A landscape with many valleys, sampled at points; each row gives a point and its height.
From any point a ball takes the steepest step (drop divided by distance) to one of its 6 nearest points. It stops when none of these is lower. Distance is the straight distance between rows; heights are no part of it.
K258 height 37.6: [103 150 147 126 104  91 122 138 154 117 166 107 152 149 182 144 110  61
 165 143  84  89 146 145 157 117 116 181 134 178 106 167  54  85 149 142
 122  90 110 101 130 135 147 151 154 130 117  81 103 103  82  75 136  89
 133 142 133 127 102 166 150 119 136 105 144 116 144]
K577 height 5.9: [130 142 160 150  94 128 134 121 113 132 135  78 117 162 119 119 156  81
  80 126 116 139 125 114 161 141 115 111 139 149 112 113  61 125 112 156
 133 169  96  99  99 137 124 116 179  99 161 120 162  97 120 163 149 128
  77 156 149  88  72 147 119 132  58 143 142 185 156]
K445 height 31.0: [122 137 123 122 149 114 142 146 128 118 225 141 156 166 184 163  72  75
 191 132  94  87 127 139 170 122 132 194 117 159 105 156 109  72 129 119
 130  51 118 124 139 141 153 151 152 149  95  73 116 104  72  63 109  64
 152 120 129 168 143 142 136 103 166  97  93  84 168]
K438 height 34.8: [127 130 113 131 100  93 132 104 140 138 205 117 240 159 165 157  96  88
 177 116 121  77 169 121 153 120 124 186 142 181 134 158 133  35 146 146
 160   7 100 115 131 111 150 182 148 155 109  60 105 131 101  62 158  59
 173 115 160 138 178 129 113 107 142 100 107 101 147]
K267 height 20.4: [145 149 142 152 136 143 159 115 111 114 162 125  61 184 110 112 152  77
  94 100 129 147 137  89 174 133  97 138 132 132 110 116  98 136  53 137
 186 139  94 143 102 104 147  89 161 119 151 119 177  73 107 183 159 149
  98 149 172 124  57 123 126 144  52 157 146 186 122]
K807 height 80.2: [168  99 133 134 163 127 139 119 132  96  96 152  50 147 110  99 146 182
  93 135  96 153 150 108 156 120 150 138 122 115 104 112 203 151  69  89
 161 140 139 181 129  96 140 100  81 158 117 135 165 111 138 171 127 159
 101 126 158 148  94 106 133 154 102 119 120 125  66]
K187 height 30.1: [130 137 100 105 124 130 133 147 183 143 184 189 191 126 176 165  69 147
 206 128 101 110 108 132 101 138  94 112 113 120 116 143 130 147 130 144
 119  86 125 151 145 122 170 131 171 148 101 102  82 151 108  81  81 102
 173  92 142 163 143 127 177 117 180 135 169 121 147]
K194 height 30.9: [125 121 138 135 124 134 127 160 142 123 113 121 104 131  93  96 132 114
 114 132 138 156 143 121 115 157 139 139 141 109 148 122 108 161 146 122
 115 187 135 133 112 127 135 130 112 103 122 116 125 151 137 115 130 124
 132 114 117 106 126 144 126 109 116 142 126 144 136]
K436 height 5.6: [130 159  93 121 146 121 123 150 114 121 131 105  64 137 102 161 110  99
 138 114 124 120 124 135 154 103 103 109  84 115 116 140  88 124 143 157
 152  93 134 117  95 102  87  81 148 145 136 134 136  87 111 158 110 124
  84 157 138 177  81 117 144 149 104 107 119 174 117]
K349 height 15.2: [122 132 109  83 132 175  99 101 150 140 130 163 166 119 171 172 138 159
 163 135 137 147  81 129  68 147 137  95 129  99 145 118 181 152 109 143
  83 124 138 133 122 118  84 112 113 150 109 143  89 182 132  99  66 149
 161 109 138 150 171  79 136 110 172 137 137  78 131]
K815 height 89.2: [151 106 152 144 151 129 149 139 142 111 110 143  70 158  97  90 138 172
 111 137 106 164 139  96 140 154 148 145 142 108 128 123 169 159  84  94
 148 169 127 182 144 107 142  98 105 145 119 133 154 122 120 154 142 128
 118 129 159 125 101 120 142 122 102 147 119 122  82]
K78 height 25.8: [118 148 145 135  97 121 122 163 155 114 133 121 124 150 138 137 121  90
 143 129 122 122 149 154 132 133 100 133 140 134 120 152  60 136 144 159
 105 128 121 102 110 127 142 115 149 121 136  92 105 104 110 103 115  96
 123 126 122 122 100 151 147 121 124 119 145 148 147]
K228 height 30.4: [103 132 131 138 118 116 140 139 112 129 113  82 117 135 139 121 136 100
 108 121 138 132 135 162 154 109 115 113 112 157 117 133  40 109 155 169
 112 140 110  78  93 143 109 107 159 108 142 130 137 111 113 136 150 127
  90 151 123 114  96 162 125 142  91 108 127 165 139]
K324 height 21.5: [122 141 122  90 109 150 127 127 168 138 144 171 216 115 181 167 101 169
 176 132 130 126  99 136  84 137 104 115 127 123 132 121 161 143 140 142
 102 102 125 140 140 131 139 140 169 139 102 132  92 170 136  78  79 129
 191  90 115 150 170 122 160 106 182 125 159  90 156]
K360 height 49.0: [141 107 141 108 135 139 112 147 172 124 122 152 128 120 131 145 108 170
 135 123 118 135 128 114 118 179 159 122 140  87 149 117 163 162 121 133
  94 173 140 165 124 133 137 113 125 137 122 101 111 163 133  97  94 101
 163  95 136 140 156 103 144 130 154 155 150 103 143]
K698 height 21.0: [112 132  99 133 127 150 138 154 126 130 116 108  89 122 105 130 148 121
 116 134 138 128 121 162 120 120 106 124 112 116 127 133  79 126 159 149
 121 140 131 107 102 120 111  95 139 144 135 136 136 120 137 142 135 133
  95 150 124 141 108 140 130 122 120 125 131 165 135]
K148 height 7.3: [142 129  72  89 120 169 132 103 160 132 174 183 185 110 172 168 117 149
 195 124 117 153  97 133  76 137 106 100 110 112 140 110 172 159 109 164
  86  91 135 124 147 119  95  92 134 149  92 154  82 180 117  95  63 163
 158 109 148 157 140  92 155 106 185 118 141  86 135]
K350 height 28.2: [114 144 114 129  93  81 140  95 159 128 146 111 239 140 163 149 106 106
 166 135 136  81 179 143 125 122 115 160 144 181 151 154 115  50 161 144
 156  28 100 115 145 127 159 183 145 148 119  75  95 145  96  65 171  79
 197 118 140 122 162 150 126 118 129 100 117 110 144]
K151 height 23.7: [133 130 129 147 137 112 134 128  82 145 113  67 124 139  96  86 172 111
  45 121 158 135 128 126 154 117 146  76 137 176 117 117  55 103 150 130
 133 131 138  95  95 129 100 136 134 102 192 143 174  99 155 172 177 174
 104 167 116  81  97 138  65 164 108 105 122 212 148]
K498 height 16.8: [130 135  74  95 140 166 110 107 142 139 155 164 134 103 159 171 105 108
 185 129 118 131  80 145  88 103  74 118  81 117 139 114 145 131 142 157
 114  87 157 108 173 126 111  87 125 153  96 146 119 152 104 104  87 145
 125 129 138 164 143 116 162 107 175 100 119 105 134]
K630 height 28.0: [138 143 106 100 154 115 125 135 121 136 206 147 110 142 171 173  67  77
 207 131  94 101  96 136 154  95 110 158  96 136 114 119  94 105 126 147
 117  54 121 115 134 151 131 126 136 148  94 117 120 103  74  84  83  93
 130 109 124 165 152 127 156 127 158  94  78  90 155]
K595 height 7.0: [116  88 152 163 131 117  97  89  88 125  82 121 109  78  89  87 132 142
  81 133 173 112 132 110 137 105 171 152 151 149 137 139 165 137 148  66
 135 161 142 142 144 143  84 141  74 110 120 179 136 138 154 182 165 132
  99 162 120  94 152 132 102 154 132 150 115 148  95]
K634 height 15.3: [ 93 148 115 109 102 122 133 142 147 139 120 148 201 123 161 157 103 138
 154 136 125 130 131 155  96 130 108 133 130 136 147 134 132 120 170 144
 117  84 121 114 153 146 165 166 152 127 124 104  94 140 130  67 119 109
 193 100  98 149 170 143 144 104 149 112 133 104 141]
K446 height 26.0: [115 143 136 101 106 128 135 148 177 136 136 170 201 109 159 168  92 176
 173 115 113 103 129 130  92 167 135 104 124 129 139 138 155 147 128 144
 108 120 130 158  99 122 169 161 163 148 117 103  82 152 137  73  94 100
 200  88 125 155 172 134 154 126 163 132 157 104 143]
K981 height 20.8: [ 99 170 119 113  94 103 127 124 176 138 146 162 252 130 169 156  96 158
 170 118 129  86 144 124  78 124 107 144 150 158 137 150 172 102 156 136
 158  37 108 141 112 117 182 180 170 154 114  94 103 145 136  64 145  92
 225 101 133 136 177 151 144 117 132 115 115 117 144]
K513 height 17.3: [143 160 120 140 146 114 134 123 102 102 147  86  63 162  98 150 136  74
  95  83 140 130 135  99 172  99 117 113  97 127 109 145  95 126  74 165
 167  99 108 123  72 104 108  85 172 118 155 129 155  67 109 191 118 137
  69 160 169 149  65 120 130 161  67 118 143 209 122]
K331 height 55.2: [161 120 116 100 133 150 130 137 170 135 142 161 143 121 152 162 114 177
 148 118 106 140 130 111 115 175 147 112 137  98 145 124 149 164 112 153
  90 157 120 151 143 118 132  97 135 142 125  89  94 177 129  97  79 112
 172  81 156 155 140  88 165 105 171 157 164 100 132]
K435 height 24.9: [126 119 145 153 118 133 138 142 120 114 133 117  84 149  80  73 148 117
  96 125 144 162 159 103 150 150 132 142 149 116 120 115 123 142 104 107
 143 178 121 147 124 121 131 126 134 109 146 137 163 120 137 165 168 151
  99 139 128  89  91 144 114 122  86 153 125 167 130]
K320 height 12.9: [110 136  88  90 122 173 119 110 138 132 141 147 154 107 146 153 135 135
 160 143 143 153  74 144  67 123  98 106 104 109 129 105 175 124 145 144
 107  98 144 112 142 126 101 107 104 136 107 165 101 170 128 103  83 161
 145 126 128 143 169 113 134 107 173 106 124  83 152]
K687 height 11.5: [121 116 159 156 135  99 108 107  81 115 109 121 105 120  82  52 149 107
  85 130 146 130 148  82 165 111 160 138 150 141 113 139 145 137 110  75
 139 160 141 157 142 123 108 159 117 111 156 174 163 121 147 186 184 159
  95 170 119  75 118 139  89 152 107 146 121 175 110]
K940 height 28.6: [145 141 158 102 118 116 112 128 173 129 116 183 187 114 149 173 112 191
 155  92 108 105 105 117 126 190 176  97 144 112 149 134 166 157 119 134
  92 147 142 163  90 135 151 152 162 145 117  92  97 169 153  85 101 102
 209  84 121 148 167 104 128 127 166 164 153  81 172]
K800 height 19.4: [135 110 169 169 166 112 148  87 104  88  94 164  91 140 106  85 144 181
 110 120 105 159 144  72 162  91 143 139 152 154  92 145 200 119  63  40
 137 143 152 186 141 139 125 125 100 121 132 163 124  72 145 179 153 153
  80 150 154 121  85 122 135 183 116 151 114 129  75]
K260 height 5.0: [158 137 104 118 128 136 134 164 167 130 155 166  96 126 151 155 101 116
 179 133 108 121 128 129 124 130  90 116 117 102 131 131  93 139 137 163
 113 114 128 133 136 113 139 102 135 143 121  96  99 118  97  89 102 100
 119 122 144 175 100 109 176 107 164 135 138 139 119]
K832 height 10.1: [114 136 119 101 124 131 137 139 117 146 101 110 169  98 131 140 141 143
 126 147 151 127 110 161  76 104 112 124 122 120 157 115 119 122 183 143
 112 114 124  88 141 139 141 160 124 115 125 143  93 148 142  91 109 126
 152 110  83 123 177 145 132 108 156 116 131 102 127]
K276 height 24.2: [140 152 142 152 136 132 176 115 102 106 144 163  61 172  97  94 157 131
  92 138 123 177 148  73 158 119 129 136 124 131  94 119 145 131  51  84
 179 151 121 181 139 108 162 119 118 141 156 139 176  76 139 187 165 183
 102 138 156 106  64 136 111 158  76 144 125 160  88]
K744 height 24.1: [136 134 170 162 152 123 148 101 118  86 124 150  94 150  99  78 147 171
 130 106 107 184 155  63 155 124 135 153 165 127 107 124 162 146  73  66
 151 188 134 211 149 126 151 126 114 114 132 148 117  90 125 167 169 151
  81 130 177  74  70 136 148 148  92 159 120 102  92]
K66 height 6.9: [124  88 155 120 133 139  79  92 119 153  88 127 120  92 128 131 139 157
 120 119 157 111  92 114 106 126 174 122 146 105 155 129 184 146 126  86
 110 177 137 139 128 141  75 125  73 103 109 156 129 166 142 143 120 113
 148 137 117 132 191  91 124 144 155 158 123  75 117]
K645 height 37.8: [111 147 145 142 104 118 128 142 142 117 105  83 158 121 133 127 146 110
 118 142 108 121 150 161 101 149 136 123 156 138 139 132  81 136 167 139
 119 151 113  91 122 148 160 177 155 102 158  74 105 117 131  91 148 114
 166 114  88  91 124 168 124 119 110 111 143 122 133]
K664 height 17.2: [114 102 181 182 118  81 108  88 102 101 102 132 123 129  94  69 131 171
 132 115 115 136 150  72 157 128 149 148 182 130 123 133 160 129 105  62
 129 188 144 187 160 148  96 143 110  94 121 184 113  91 130 178 183 143
 106 150 162  74 110 143 145 148  94 169 129 116 106]
K830 height 24.4: [123 114 142 131 113 133 113 156 144 124 114 143 110 108  92 108 132 144
 120 128 132 138 128 110 126 162 159 133 142  90 158 128 132 168 143 112
 115 202 136 146 127 135 126 129 117 104 130 123 115 157 133 120 121 120
 136 118 111 119 142 124 127 126 141 146 126 113 136]
K171 height 43.8: [148 114 124 150 152 135 153 142 120 112 120 146  58 161  78  96 148 133
  84 129 123 160 148 104 150 134 137 133 113 111 112 128 144 139  86 105
 172 149 128 167 127  97 136 102 112 153 138 129 172 117 144 169 134 151
  98 140 144 152  99 116 117 142 100 137 123 165  94]
K76 height 27.6: [104 134 121 111 129 107 142 133 100 147 159 107 118 142 149 150  92  99
 174 127 123 101 113 175 150  93 126 138  84 141 131 128  63  76 155 172
 123  67 111  72 143 156 105 111 129 130 100 147 128  99  87 101 110 123
 115 130 113 155 130 149 153 138 142  81  92 104 151]
K684 height 25.2: [125 130 108 134 105 103 156 112 136 161 139 104 220 136 164 158  96 120
 140 137 148  91 166 186 119 102 113 149 123 170 161 129 125  57 156 160
 148  26  89  88 184 154 161 165 129 135 131 119 101 148 106  77 134 101
 176 106  99 133 178 135 106  93 130  87 109  84 134]
K427 height 28.5: [119 144 157 126 102 116 117 146 162 121 110 143 175 119 131 152 121 151
 143 112 115 109 143 131 104 175 152 112 158 115 160 140 146 143 156 132
 113 162 138 151 104 147 164 195 134 115 131  86  89 136 154  74 118  94
 205 106  97 121 158 169 135 123 136 129 154  92 142]
K177 height 28.4: [154  82 140 132 165 127 112 114 119 119  90 143  84 134 107  95 146 171
  93 137 128 134 141  97 140 117 180 140 134 112 108 131 208 142  99  66
 128 175 153 168 134 118 110  99  80 144 114 138 158 133 133 185 136 144
 104 139 144 138 137  96 125 146 119 138 120  98  83]
K273 height 42.6: [154 101 101 127 169 149 122 136 119 123  96 143  58 115 103 130 155 131
  90 132 124 129 123 136 121 115 131 124  85 105 108 118 180 143 107 105
 149 133 154 154 118  89 122  97  92 143 128 118 183 123 163 193 131 143
 100 137 131 160 110  89 123 130 122 129 145 150  92]
K675 height 11.8: [112 122 120 107 141 123 136 144  97 149  90  85 129  89 111 120 167 132
 117 144 157 125 120 168  97 115 130 117 139 126 138 112  79 114 192 146
 113 133 130  76 123 131 132 148 112 120 139 132 122 130 145 117 142 144
 130 128  88 115 131 145 105 141 142 121 114 143 129]
K992 height 23.0: [125 142 156 173 107 132 147 111  92 134 137  81 128 136 115  85 157  75
  73 124 120 152 129  82 169 148 129 116 167 155 110  93  66 125 105 126
 145 187 111 119 135 142 154 140 164  83 181 124 183 112 142 172 195 157
  86 133 136  42  85 144  95 131  63 157 131 171 168]
K897 height 11.7: [141 134 152  79 112 148 110  98 136 159 110 163 192  91 168 163 130 188
 158 102 147 124  79 124 100 146 146  72 145 100 152 119 190 144 105 135
  97 130 142 119 117 165 100 146 120 118 101 166  86 172 148  99  82 129
 182 105 101 136 188  85 111 119 172 140 154  55 176]
K711 height 24.6: [130 163 156 103 104 111 122 113 159 143 118 187 237  85 163 152 114 191
 182  92 129  93 105 136 105 174 150  88 145 134 138 137 180 125 122 137
 124 101 131 176  69 126 155 189 153 161 119 113  83 154 181  54 118 102
 217  97 105 138 184 134 123 131 147 136 150  63 170]
K829 height 14.3: [112 112 137 146 124 122 127 139  99 131  99  97 101 102  95  91 159 126
  94 126 154 136 127 127 128 131 156 135 150 134 141 131 115 153 160 119
 110 177 130 110 108 139 113 155 105 109 137 144 126 142 154 130 157 136
 105 147 101  96 138 143  96 134 132 139 126 150 122]
K198 height 83.0: [168 105 114 111 141 152 136 153 179 132 142 147  93 135 136 143 119 146
 152 132 104 147 133 127 121 171 119 128 131  89 137 118 137 173 102 142
 126 147 132 160 140 106 132  77 112 152 124 105 120 148 111 111  96  99
 122 103 168 167 118  97 173  94 150 141 137 124 109]
K10 height 20.2: [143 138 140 138 166 109 152 118  89  87 118 157  68 137  87  89 153 139
  60 134 122 148 144  86 158  98 143 136  94 152  88 130 176 118  51  78
 181 114 145 188 129 108 154 132 131 133 143 164 200  75 162 204 154 184
 101 147 121 128  80 126  97 187 109 129 137 167  85]
K205 height 17.4: [141 161 144 135 139 117 134 134 120  98 151  83  65 166 128 125 129  77
 137  97 112 131 127 130 182 126 109 132 114 127 115 134  53 113 120 165
 138 110 115 109  74 122 110  94 180 132 142 124 129  80  92 148 102 119
  78 163 167 139  67 129 145 142  73 117 128 158 140]
K259 height 11.4: [114 134 152  79 116 139 102  93 115 148  90 126 201  81 156 150 132 161
 149 125 170 134  73 143  64 133 124  91 139 112 151 108 177 134 147 146
 121 110 121 105 129 155 107 173 107 117 114 173  80 174 143  85  90 136
 168 129  81 126 204 107 102 111 174 136 136  68 143]
K196 height 16.4: [129 119 174 173 168 107 117  83 100  90  71 183 107 104 118  83 121 149
  84 124 118 134 156  86 163  71 154 142 140 174  83 170 195 107  79  33
 133 139 152 174 153 142 103 128  90 121 140 182 141  65 147 205 157 155
  69 164 132 120 107 112 127 198 131 153 139 146  76]
K502 height 8.2: [126  94 151 133 135 129  96 125  99 146  91 106 110  88  99 101 145 157
 102 134 169 114 105 115 110 129 162 132 138 106 150 133 138 146 148  88
 128 180 135 126 117 139  92 154  69 111 124 153 131 162 157 135 142 127
 128 149  96 107 158 135 102 143 146 148 122 126 123]
K341 height 25.4: [119 129 113 123 114 105 141 130 132 155 180 126 190 147 175 159  71  90
 179 128 113  98 145 164 147  99 100 158 112 168 133 136 123  65 144 154
 134  43 103  86 164 169 152 165 142 128 129 120 110 113  85  63 139  84
 141 105 114 164 173 146 129 100 146  88 102  85 148]
K574 height 49.3: [125 107 141 145 125 134 139 143 135 108 109 136  79 136  90  96 139 139
 102 143 130 154 148 101 131 153 152 155 147  93 132 126 155 149 110 101
 130 178 134 167 133 118 118 109 104 128 123 130 150 144 134 157 135 116
 115 130 144 129 110 124 116 127 119 146 133 132 108]
K106 height 16.7: [ 97 130 113 123 114 111 156 134 119 149 130  93 179 126 161 150 120 115
 137 151 137 111 140 193 109  89 105 144 120 163 152 125  71  76 174 164
 125  83  99  63 157 152 161 158 123 122 131 133  98 125  94  87 136 128
 146 114  91 115 148 155 121 117 134 106 117 118 137]
K880 height 25.3: [124 134  92 111 144 138 126 116 105 167 193 135 134 145 159 182  73  84
 191 126 121 113  94 158 125  81  84 128  79 134 129 119 128  87 149 162
 133  46 138  75 164 167 117 107 109 125  93 159 134 123  90  95  96 127
 124 117 131 150 173 138 131 118 158  85  71  84 140]
K812 height 33.3: [142  96 102 108 164 171 105 109 130 138 104 134 107 116 141 143 156 149
 130 139 131 139 105 129  90 125 158 117 118  98 129 114 199 159 116 126
 107 156 143 146 123  93 100  86  88 162 105 110 136 166 135 154  97 142
 133 109 145 154 147  70 131 114 157 141 118  97 100]
K821 height 4.7: [131 130 147 153 122 121 133 115  85 128 122  87 114 140 101  74 158  84
  73 121 148 140 134 103 158 131 145  92 155 161 106 111  78 110 130 113
 140 163 117 120 110 129 116 141 141 102 179 146 173 113 151 171 187 164
  92 160 109  63  95 150  82 138  86 128 115 199 148]
K602 height 4.3: [150  91 140 120 146 149 106 120 129 129  92 132 103 129 117 127 152 169
 114 136 123 133 111 102 122 153 170 119 142  85 139 132 184 161 106 102
 108 174 140 158 131 116  95 103  84 145 109 121 129 163 138 141 104 119
 145 117 141 154 150  94 133 125 142 149 125  88 104]
K492 height 31.5: [143 121  68 103 152 187 105  95 152 126 136 151 119 107 153 176 156 120
 149 140 120 140  90 159  84 122 124  89  97 132 131 104 209 154 111 152
  90 111 152 131 140  87  86  80  91 162 111 113 108 168 134 137  69 173
 123 127 161 178 134  82 133 110 168 119 143 109 105]
K305 height 20.7: [120 140 149 168 114 137 136 138 101 127 134  98 104 147  99  82 157  94
  86 126 136 148 146 100 156 134 128 123 143 137 112 111  90 134 111 124
 135 182 116 125 125 130 141 129 148  97 164 138 176 115 149 174 172 150
  96 149 130  67  98 151  96 126  78 146 124 184 158]
K520 height 17.1: [104 125 104 112 143 113 163 129  87 152 103  70 145 117 131 119 151 128
 103 151 142 110 127 211 130  93 126 101 107 165 143 110  51  71 190 165
 118 116 107  40 124 130 123 128 120 122 128 150 106 113 112 118 147 147
 122 142  92 115 111 164 100 146 116  93 121 136 135]
K222 height 9.2: [121 125 123  94 141 163  89  98 125 162 104 136 147  96 146 164 146 152
 142 130 151 125  71 126  72 126 144  95 146 105 142 123 192 145 122 125
 101 141 142 116 118 121  77 117  87 121 117 155 107 178 143 126  84 144
 149 121 121 137 176  77 106 115 180 139 143  65 131]
K654 height 36.3: [158 130 135 148 118 134 158 148 151 118 141 123  31 162 113 114 140 104
 131 113 124 151 157 112 160 153  92 140 124  98 117 127  95 160  79 154
 166 147 113 146 127 104 148  87 134 139 135 113 146  93 114 151 138 119
  92 135 170 129  68 114 149 108  76 147 146 169  95]
K23 height 13.1: [130 106 115 108 128 159 103 130 116 141 108 131 104 104 112 132 152 143
 122 139 146 141 102 123  99 129 151 123 135  91 138 115 164 157 137 109
 115 174 142 135 112 114  97 122  83 128 122 127 128 154 140 136 105 131
 128 131 127 137 157 107 121 119 140 130 128 110 123]
K709 height 25.9: [104 147 118 125 102  89 149 111 147 118 129 101 206 139 177 145 117 108
 148 152 126  92 175 171 120 115 124 149 133 186 153 143  86  64 165 157
 145  65  95  82 149 141 166 165 140 137 129  91  89 121  97  73 158  93
 170 105 105 122 145 161 132 120 130  93 123 106 124]
K804 height 28.3: [153 140 104  92 115 150 117 138 186 134 166 202 211 123 180 171  82 186
 189 106 100 115 124 118 101 165 118  97 121 124 123 138 154 157 108 149
  89  96 117 158 124 108 157 134 158 164  95  97  79 172 145  88  76 119
 194  71 159 170 146 103 171 120 190 156 175  94 150]
K988 height 23.4: [135 138 109 152 156 106 138 133  87  97 140 102  87 151  93 143 149 107
  32 116 150 128 146 109 169  94 133 101  69 142 102 141 123 113  80 130
 178  98 147 120  97 106 111 108 164 113 187 134 195  75 152 200 151 157
  94 159 132 149  91 119  91 160  81 108 142 219 124]
K612 height 25.1: [119 139 109  98 111 128 128 155 168 133 168 173 166 123 170 162  86 124
 192 139 105 103 129 142 117 132  94 137 123 129 115 148 105 136 153 142
 120  86 122 134 139 127 178 136 153 144 112  96  74 125  96  77  99  98
 167 101 129 157 138 132 164 125 176 121 136 125 132]
K613 height 22.5: [133 135 173 182 101 104 125 118 117 117 124 108 120 129 102  56 125 117
 103 125 117 132 150  86 168 157 148 149 187 117 107 126 118 163 111  93
 141 210 135 172 145 163 150 169 144  80 144 135 152 127 139 167 167 150
 111 121 140  26  89 153 110 124  79 177 135 117 150]
K929 height 4.1: [121 108 122 145 136 124 120 133  90 133  93  89 107 113  87 108 168 121
  81 130 161 134 128 140 137 123 142 115 127 123 125 122 100 131 171 126
 130 148 131 101 107 130 113 136 118 112 162 149 167 140 161 148 164 150
 106 157  96 102 121 151  79 146 125 127 108 182 124]
K568 height 21.6: [127 118  99 109 101 120 162 116 116 162 160 121 219 128 155 155  85 110
 143 147 137 103 121 183 105  97  90 142 104 147 154 117 137  84 154 172
 149  33 113  82 194 171 149 151 123 129 120 149 107 143 112  77 127 131
 146 100  99 146 191 134 119  91 143  84 100  88 140]
K74 height 38.5: [116 113 109 133 134 149 131 145 130 120 105 126  79 129  97 106 145 116
 103 133 141 137 120 134 114 135 130 131 112 106 133 122 130 143 134 116
 113 162 141 131 115 101 123 111 101 146 131 121 153 143 154 155 144 127
 105 140 130 152 122 121 122 118 124 127 120 165 113]
K303 height 24.5: [121 126 157 159 109 105 115 137 114 121 113  90 129 116  88  79 150 108
  92 127 131 130 140 118 143 157 140 125 167 116 126 120  96 153 148 112
 125 195 122 123 129 158 131 165 125  84 144 121 129 133 143 149 159 137
 113 128  98  66 119 163  88 132 107 134 116 149 128]
K491 height 7.9: [138 137 125 142 120 129 148 143 121 115 140 110  61 166  86  98 166  98
  92 121 132 145 144 118 155 146 107 126 122 111 118 129 101 139 105 136
 158 145 127 129 105 106 136  95 142 138 146 133 179  95 137 177 148 139
  96 151 146 119  78 132 114 127  79 135 125 190 113]
K523 height 19.8: [118 138 111 104 106 121 148 123 143 149 129 133 238 126 165 156  88 140
 145 143 145 118 128 160  88 119 101 125 122 137 145 115 157 112 160 159
 150  38 110 113 177 153 166 176 151 123 125 156  94 161 128  73 105 124
 183 100  88 139 193 127 129  90 156  93 126  82 152]
K867 height 30.8: [115 144 140 112 141 102 130 158 122 124 183 114 125 155 165 148  84  81
 180 127  97  96 132 158 164 116 124 177 100 162 117 147  66  80 143 145
 113  68 102  95 129 146 131 144 151 130 106 105 108  84  63  82 112  87
 114 127 125 159 123 156 146 127 156  92  90  97 153]
K153 height 27.5: [112 141 152 155  98 118 136 138 129 124 110  81 136 127 132 101 158  99
  92 135 113 134 139 157 126 144 117 119 154 143 120 127  53 133 151 153
 114 176 118  93 108 146 146 146 140  90 144 102 135 124 131 122 155 134
 113 131 107  77  91 168  98 121  93 130 126 152 137]
K386 height 12.8: [120 159  79 113 154 122 116 143 102 132 116  90  71 116 107 164 123 115
 120 110 151 122 127 166 148  86 110 118  79 130 112 135  82 108 160 156
 145  87 145  82  99  95  89  85 150 136 142 138 155  94 137 160 112 147
  87 154 133 168  87 120 142 156 105 105 122 183 111]
K958 height 25.0: [125 128 153 153 114 136 142 124  98 132 128  81 129 148 133  84 158  89
  64 121 132 141 123 125 161 135 121  97 152 159 117  99  48 131 136 143
 130 163 112  87  96 138 122 120 161 104 172 124 161 102 130 161 168 145
  84 161 125  75  95 148  86 134  68 141 127 185 163]
K453 height 26.1: [135 121 156 168 120 118 128 140 128 110 140 123 101 140  82  75 138 135
 111 125 123 146 166  87 154 166 139 161 166 111 126 117 137 159 115  88
 129 210 137 170 146 139 130 151 137 102 129 134 143 136 133 155 148 133
 127 119 146  56 111 156 134 128  75 152 130 115 129]
K999 height 2.5: [137 152 158 158  83 134 136 151 134 118 135  85 116 158 145 112 143  64
 108 127 107 125 142 128 156 154 101 144 149 148 107 138  50 144 111 149
 125 161 109 102  96 134 152 115 178  99 149  86 139 101 113 134 136 116
  86 143 150  91  71 155 130 110  82 148 155 154 151]
K710 height 5.4: [107 135  85 108 131 152 136 148 117 157 122 123 112 112 125 158 135 124
 152 143 144 144  99 162  90 102  91 117  99 106 150 113 105 120 183 144
 114 110 130  77 145 120 119 113 122 143 121 136 129 132 124 106 118 139
 115 128 110 144 148 139 152 112 147 108 117 135 145]
K102 height 3.5: [121  98 181 155 116  93  84 112 139 109 105 127 119 123 106  96 114 183
 128 120 126 122 141  86 153 167 180 134 175  98 162 145 166 137 120  93
 128 203 162 167 145 152  88 140 113  97 106 138 129 135 118 156 152  97
 141 138 129  99 143 124 142 142 123 162 129  85 121]
K647 height 3.8: [133  78 144 150 150 126  83  96 107 124  79 128  96 107 102 112 132 154
  96 149 152 110 116 104 125 107 180 146 143 132 128 149 195 134 125  54
 125 172 159 153 133 133  95 127  66 128 105 162 150 148 145 186 137 117
 124 150 138 119 152  87 119 158 128 156 119 109  98]
K927 height 29.5: [131 113 119 138 159 129 114 138 103 113 101 127  60 127  75 108 148 125
  73 134 139 130 136 123 132 113 147 142  93 123 111 140 159 133 121 103
 143 126 142 140 105  93 126 113 113 141 146 145 200 122 171 188 148 158
  88 150 108 142 112 116  86 139 115 126 134 186  99]
K223 height 62.9: [151 101  95 114 142 165 115 153 149 129 126 143  90 115 118 146 130 144
 134 140 118 137 113 135 104 141 129 126 110  83 145 113 143 156 124 132
 117 153 134 152 133 103 119  83  95 160 120 111 122 147 131 137  97 118
 121 118 155 164 130  95 164 107 142 144 127 124 106]
K288 height 11.3: [145 100 147 143 169 131 114  99 114 104  79 152  79 117 105  98 132 164
  79 137 122 129 136 100 147  97 161 158 131 147  93 146 215 126  86  45
 137 140 159 172 141 123 119 131  81 141 115 160 172 110 166 200 141 150
  88 145 123 143 116  94 114 178 125 125 126 127  72]
K63 height 23.3: [144 140  84 109 133 143 122 161 140 139 177 153  93 121 149 167  94 108
 197 140 114 123 104 139 118 112  82 125  96 108 127 116  96 137 141 150
 109 101 138 117 160 122 118  94 136 156 113 125 109 135  98  93  96 110
 117 113 128 168 124 118 186 120 161 127 114 120 137]
K463 height 49.1: [137 131 121 137 124 147 136 164 159 128 133 128  77 133 111 130 133 128
 139 129 124 137 140 134 130 145 100 126 124  95 135 128  94 159 136 146
 122 155 134 124 119 107 137  98 125 128 126 106 129 128 115 126 113 106
 102 130 131 141 108 128 150 103 124 131 139 157 115]
K215 height 19.1: [109 144 101 126 152 116 125 144 101 139 111  95 109 112 117 134 136 117
 112 141 142 129 131 170 133  96 108 123 101 134 128 131  53 100 168 161
 119 109 127  64  98 127 101 108 139 126 136 137 145  98 127 128 135 140
  94 158 120 140 103 149 122 147 120 107 108 173 129]
K955 height 15.9: [111 137 105  92 109 145 130 126 151 149 142 160 223 112 163 157  89 141
 170 133 131 137 111 160  77 114  90 135 105 125 141 122 164 124 148 150
 126  55 123 112 174 152 140 149 148 128 109 156  91 151 119  74  97 132
 168 106 105 141 177 141 139  91 170  92 132  98 147]

Where does a ball stop that starts at each point below?
K445 | K710
K438 | K710
K867 | K710
K940 | K647

Call two points neighbours if one is among the 6 nearest of the other. Go from one point of each pair to the other, from neighbour to neighbour, staying as low as possible. Name the highest point that can't be avoided.
K999 / K260 | K63
K710 / K602 | K259
K929 / K148 | K320
